A landscape with many peaks, sampled at points; each row gives a point and its height.
A climber steps from a point to the highest of its 2 nearest points, and stops where none of them is higher. Distance is the straight distance between rows; heights are no part of it.
Sepiv (h 570): [125 198 136 175 149 179 137 172 115  74 123 143 138 104 106 148 174 184
 139 119 175 139]
Vik (h 494): [178 115  60  97  88 124 131 115 143 138 124 101 141 138 102 131  85  84
 146 179 108 159]
rodir (h 698): [ 93 200 131 131 129 120 123 144 128  55  97 112  94 132 113 146 173 151
 113 120 142 145]
Dob (h 273): [113 122 114  66 142 160  94 170 165 141  45 127 115 140 151 119  93 107
 116 148 119  95]
nipe (h 133): [147 156  65  52 126 119 108  83  96  96 117 159 141 157 109 114 102 137
  53 121 169 120]
zub (h 727): [134 165 174 131 116 149  95 135 106 136  87 149 117  86 120 124 175 117
 113  96 147 157]
Ziz (h 434): [125 137  71 171 115 145 134 107  92  82 166 154 161 124  87 132 135 170
 130 147 170 143]
Navif (h 425): [126 105 204 153 152 131 152 109 145 161 167 118 123 106 153 152 110 129
 141 123 107 155]
tamu (h 235): [121 154 102  23 138 147 113 140 162 108  72 124 102 150 145 139  81 124
  94 150 129 119]
gan (h 427): [ 97 104 225 161 166 141 122 122 125 156 169 137 107 105 178 139 144 159
 144 128 112 138]
kir (h 724): [123 100 145 129 157 110 127 145 154 162 138 130 120 125 153 157  70 109
 166  98 115 113]
Zeken (h 175): [129 145 100 109 124  30 125 130 121  92 122 123 109 167  93 153 132  92
 151  65 142 126]
meve (h 103): [134 179  58  69 104 167  79 100 115 101  81 143 148 141 100 112 116 126
  46 112 144 127]
Kos (h 446): [195 100 107 108 119 155  99 104 124 201 128 162 174  96 147 105 119  57
 133  67 110 113]
moke (h 458): [ 64 111 168 172 137 184 149 135 160 124  99 121 139 111 148 146 132 175
 130 168 109 146]
Pom (h 346): [100  52 167 114 145 141 102 124 139 168 104 128 117 126 173  65 112 137
 124 163  95  79]
nena (h 352): [133  96 118 148 116 135 139  66 126 171 137 156 155 104 124  94 111 132
  72 104 131 128]
kef (h 606): [129 140 106 203 131 106 203  91 140  74 116 122 153 138  60 146 162 145
 119  94 161 165]
Nibam (h 194): [122 154  85  36 117 129  93 109 134 100 104 140 109 129 121 118 102 126
  96 177 128 143]
difiz (h 341): [125 139 110 114 126 144 107 119 143 129 115 137 141 111 124 145  93 109
 128 131 125 143]
Noga (h 304): [ 99  99 114 116 103 150  99 155 154 157  35 129 129 138 138  94 135 107
 130 150 108  91]
Funag (h 726): [155 129 142 127  92 140  82  89 111 141 130 121 124  77 125 121 159  66
 158 167  81 191]
Femo (h 632): [102 224 138 169 152 144 105 163 112  39 101 138 119 132 110 159 182 168
 126  89 160 121]
dodir (h 486): [118 141 173 128 144 118 126 167 100 121 196  99  98 135 181 166 153 120
 167 163 110 117]
rozuv (h 278): [172  77  88 153 129 204 116 146 124 188 173 133 178 138 141  94  76 144
 140 155 103  84]
zapa (h 598): [ 75  97 104 124 112  59  97  80 111 119 125 175 123 162 113  95 136 146
 101  86 129 107]
mupu (h 662): [126 118 105 180  98 125 179  99 148 116  87 126 155 127  68 137 150 130
 109  98 148 161]
ravu (h 559): [156  88 116 112 122 188  69 119 114 173 125 145 162  94 162  70 128  83
 154 154  92 105]
saz (h 672): [141 135 100 173  91 129 125 148 113 117  85 141 140 127  87 113 193 107
 131 104 150 128]
litir (h 390): [135 111 104 179 109 146 147 118 118 119 157 142 154 119 102 146 123 149
 144 120 143 158]
Rerut (h 224): [126  96 104 117 159 148 128 190 148 149 160 136 137 159 142 142  68 160
 159 125 138  78]
keri (h 612): [145 146  95 158  90 126 124 120  88 126  75 146 156 140  86  84 207 116
  82  76 156 103]
Ninat (h 499): [171  77  95 120 118 161  80 105 112 202 147 160 164 104 172  47 121  75
 150  92  84  85]
Lapig (h 515): [101 142 154 175 138 183 123 145 101 115 135 165 138 101 134 143 170 186
 138 121 155 131]
Gibok (h 577): [159  99 131 106 139  71 165 135 119 132 201  69  98 164 126 167 100  99
 169 151 105 133]
tope (h 635): [100 207 165 127 131 108 162 154 137  56 110  94  90 128 137 148 197 133
 118 160 126 149]
Linuz (h 735): [113 102 128 111 136  80 123 144 160 155  89 143 110 156 134 121 104 103
 127  63 135  85]
Sava (h 517): [108 136 183  67 169 128 106 127 135 138 121 121 109 105 190 138 102  99
 137 146 113 125]
Lop (h 412): [ 71  97 182 168 153 154 147 143 180 145 130  59 143 128 170 158  96 129
 161 168  64 144]
paduf (h 385): [ 96 163 114  95 139 162  95 136 177 106  94 116 136  97 159 168  62 118
 141 151 104 146]
Zap (h 700): [164 172 137  92  95 152  79 139 121 132 100 140 105  84 124 114 172  94
 124 131 113 168]
kug (h 640): [107  98 123 168 110  67 119  97 130 157 149 188 118 142 125  83 126 146
 115  64 117 100]
Gef (h 529): [118 148 152 134 118  86 166 168 115 110 182  66  89 151 155 159 170  94
 163 186  95 133]
suseb (h 371): [141 115  94  93 104 109 117 127 138 158  48 137 129 139 111 117 138  76
  97 100 130 105]
Vubuz (h 197): [146 125  90 110 139 162 131 185 125 131 162 116 140 142 131 161  80 147
 176 158 142 110]
kikug (h 325): [144 103 129 124 110 136 148  96 120 158 102 127 142 129 117  91 141 139
  72 146 137 121]
rukof (h 139): [100 154 100  88 122  88  95 126 126  94  92 145 112 149 112 149 117 126
 102 104 148 117]
Fenu (h 479): [ 79 151 205 102 161 125 130 110 153 128 112 117 108  95 177 160 107 127
 105 138 114 139]
vafe (h 119): [100 175 109 110 120 144  90 154 148  96  48 135 102 136 101 149 135 135
  92  87 154 115]
nol (h 388): [ 72 108 160 146 137 129 111 133 157 123 122  97 123 112 176 148 114 114
 170 177  79 126]
gilo (h 291): [134 153 145 130 149  79 193  96 128  85 121 107 122 129  97 147 123 144
  89 113 171 161]
seg (h 132): [122 164 104  84 132 123 137 113 138 105 175 110 121 123 149 177  75 116
 145 175 118 156]
mobe (h 268): [137 130 135 134 149  98 183 115 141 112 107 120 128 136  97 148  94 156
  83  86 180 122]
sonen (h 392): [182  97  95  99 104 183 106 150 107 163 134  97 141 131 119 101 120 102
 143 207  95 130]
sado (h 376): [147  92 187 160 138 147 148  70 127 181 157 156 138  93 132  90 122 143
  89  97 119 145]
Gote (h 652): [154 108 149 148 108 178 109 114 137 146 129 104 138  81 130 119 150  85
 157 177  73 176]
Siz (h 465): [160 107 120 174 123 148 154 144 136 172 162 165 152 134 125  99 104 159
 116  73 150  91]
fumo (h 424): [118 196  97 146 111 107  78 110  84  45 152 138 129 135 101 130 195 147
 141 132 131 154]
Riko (h 565): [128 124  73 175  81 124 129 106 105 152 109 159 170 143  97  92 169 130
  79  60 140  87]
miket (h 219): [171 130 144  76 149 158 108 152  69 146 132 149 122 128 135  89 171 152
 101 158 163 102]
pof (h 596): [143 159  83 163  98 105 152 115 135  85  93 106 126 127  71 164 130 104
 118  91 143 172]
vone (h 104): [104 189 124 104 126  97 139  91 121  83 178 114 122 110 131 182 113 122
 122 139 138 179]
nif (h 303): [147  74  97 157 113 184 112 135 113 183 182 160 156 144 150  54 111 151
 127 131  92  66]
govab (h 189): [142 139 164  91 163 152 105 115  90 136 144 168 127 111 135 102 131 171
  78 121 174 117]
Fugip (h 317): [101 135 166 136 142  91 163 104 127 105 123 118 101 129 117 130 160 163
 100 137 147 141]
Gobol (h 242): [147 147 118 113 164 126 163 163 136 104 122 117 131 143 102 158  85 158
 124 113 182 114]
Let (h 484): [ 58 131 171 178 135 171 117 127 137 121 133 156 138  98 155 147 143 175
 143 133 126 134]
kadu (h 218): [128 139 108 128 142  87 156 155 133 109 142 123 127 153 124 167 101 136
 157 102 166 112]
tur (h 254): [179 159 134  81 133 173 120 155  99 129  92 135 124 111 115  95 160 143
  75 157 164 125]
kedet (h 667): [135  78 118 150 148 119 142 130 165 162 178 107 141 145 134 146  38 120
 181 121  95 114]
Tafo (h 398): [155  74 199 169 149 136 136  77 143 179 177 136 117  88 153  96  98 118
 119 100  87 151]
domud (h 553): [139 152  92 180 149  97 181 105 114  62 128 123 147 152  71 121 158 149
 124 131 172 136]
kefib (h 487): [137 172  91 166 135 110 123 101  87  43 161 156 158 134  82 127 162 163
 130 127 164 149]
zin (h 530): [174 108 130 119 138 102 176 116 115 129 180  95 118 141 108 159 106 123
 143 146 130 145]
losa (h 703): [157  98 131 169 114 211 100 143 122 170 134 117 160  88 133 115 133 121
 162 166  95 145]
Fesa (h 493): [136 108 110 216 116 129 179 147 135 155 148 172 150 152 117  80 141 181
 107  67 147  74]
Kasug (h 620): [123  93 132 133 137  98 155 143 145 136 196  81 114 166 143 168  72 129
 183 155  96 115]
Tapo (h 249): [139  78 111 124 160 194 100 183 141 176 165 142 164 138 154 117  59 155
 162 143 118  79]
nisu (h 326): [134  52 139 142 139 177 100 118 125 172 145 140 144 128 171  51 111 146
 118 164  87  65]
divu (h 356): [137  92 188 157 119 117 139  77 111 164 141 156 118 111 136  70 172 155
  79 109 130 137]
zeko (h 575): [112 183 149 137 122  95 187 159 140  79 145  63  86 145 148 159 198 108
 144 192 107 151]
Gem (h 759): [155 193 134  83 155 165 111 169  88  89 192 128 112 112 155 146 144 172
 143 180 153 133]
paf (h 685): [133  79 121  80 139  79 145 149 172 174  96 119 109 178 139 118  83 100
 131 103 130  84]
Div (h 357): [146 113 121 162 116 139 150 121 144 154 125 115 154 110 111 151  99 121
 141 129 129 156]
Vabut (h 466): [132 164  98 110 116 102 100 125  75  75 158 140 115 140 111 112 170 138
 150 164 138 134]
lafot (h 787): [121  93 148 156 135 103 113 144 170 180 104 150 124 131 146 115 100 101
 157  49 112  94]
bemis (h 527): [117  99  81 194  88  93 169 119 134 139 106 146 150 158  94  86 156 153
 101  73 138  78]
Bude (h 367): [ 96  70 163 127 141 129 106 129 150 158 118  99 115 134 166 107 120 110
 165 163  72 111]
zita (h 440): [174  95 109 100 106 155 137 124 134 168 113  97 142 118 114 114 102  93
 121 181 114 148]
mevo (h 196): [121 155 103 144 142  65 142 154 121  78 108 120 117 163  92 160 131 127
 153  70 165 109]
Tula (h 683): [136 101 123 134 127  64 133 138 133 151 133 163 107 158 125  88 131 130
 118  63 148  88]
Begis (h 623): [140  99  91  74 121  88 164 133 156 136  83 107 121 167 104 133  84 106
 101 123 152 111]
fipif (h 433): [ 72  84 175 188 144 169 168 159 169 141 124  97 141 147 150 149 122 175
 160 174  82 135]
Rinor (h 841): [129 147 136  93 104 137  55 114 114 130 129 138 103  87 151 122 161  69
 171 144  87 165]
Sobo (h 423): [ 63 128 144 115 161 123 119 113 180 111 121 116 129 102 175 172  47 110
 153 121 107 133]
bur (h 736): [141 120 137 186 103 108 155 154 139 152  93 130 135 136 100 122 173 118
 137  71 151 120]
bek (h 476): [185 108 148 152 137 121 181 111  93 114 189  96 114 132  96 124 169 138
 137 168 129 158]
fif (h 520): [110 125  99 129 117  92  96 100  79 100 172 165 125 150 116 103 159 168
 134 148 149 119]
Gedi (h 560): [148  96  84 115  95  90 157 145 138 135 102  95 124 162  98 127 116 106
 143 161 124 133]
novit (h 450): [103 147 215 135 165 130 132 141 104 125 170 130 101 106 175 164 163 155
 142 136 134 127]
Kon (h 44): [107 141 177 175 139 180 197 115 145 120 171  85 137 112 135 172 150 128
 150 175  88 198]
fetu (h 648): [105 161 127  88 151 134 118 169 107  91 160 137 106 129 158 150 127 166
 145 165 152 111]
Gab (h 407): [161 107 112 105 114 127 109 113 135 187  92 145 149 123 132  99 112  64
 117  81 123 111]
Levob (h 337): [112  96 168 154 132  76 170  81 124 134 140 143 103 141 115  93 166 173
  91 117 130 134]
Fusi (h 295): [173 123 148 110 131 166 170 112 103 133 121 112 133 114 108  96 155 150
  79 170 156 143]
kuden (h 125): [156 192 134  55 146  98 123 139 128 103 119 126 112 134 124 166 106 107
 114  83 163 156]
ril (h 334): [132 123 125 101  94 120  96 165 140 147  49 123 103 137 120 109 163  82
 138 136 111 127]
Til (h 101): [108 164  99 117 113 165  85 132 117 114  66 150 137 121 109 114 146 150
  65 109 158 110]
mozi (h 82): [123 189 137 133 114 119 142 132 141 103 134 107 118  94 124 188 133 111
 140 123 131 179]
Tavo (h 61): [117 152 140 162 113 141 144 122 128 120 174  97 131 101 135 173 152 106
 169 158  99 185]
gom (h 804): [114 119 169 164 105 119 118 118 131 157  84 148 122 103 111 120 186 109
 121  78 121 147]
tave (h 152): [143 185 133  80 133  55 116 130 119  81 115 112 101 154 105 161 142  90
 125  69 156 145]
fubuz (h 163): [117 140  79  50 124  97 102 112 114  91 117 145 115 164 116 126 105 143
 102 145 153 122]
vug (h 630): [153 102 102 169  98 199  81 150 135 186 109 137 181  98 146  96 142  89
 174 131  98 116]
Kupos (h 572): [116 138 154  63 159 103 100 129 107 117 145 134 100 132 157 138 119 127
 125 136 135 121]
fel (h 453): [ 81 146 187 128 154 109 156 112 159 126 156 104 120 106 177 182  86 112
 132 129 110 146]
Tofet (h 561): [ 91  96 109 116 113  51 111  99 100 107 152 156 105 169 117  93 140 163
 132 138 128 102]
zogu (h 161): [141 149  88  84 140 141 135 166 144 114 174  96 129 133 151 191  49 116
 175 178 112 141]

Where does a climber stop that starts at each point below?
meve => losa
seg => rodir
Fesa => gom
difiz => Gem
bek => lafot
Bude => rodir
gan => rodir
Vabut => lafot
zita => lafot
rukof => losa
suseb => losa

Call two points neighbours if one is among the 2 nearest of the other. Go from one point of each pair to the other, from neighbour to neighbour, staying as high as possible. Name the lowest point that can't be avoided.
mupu and lafot => fumo
gom and losa => Gote
gom and Rinor => Zap
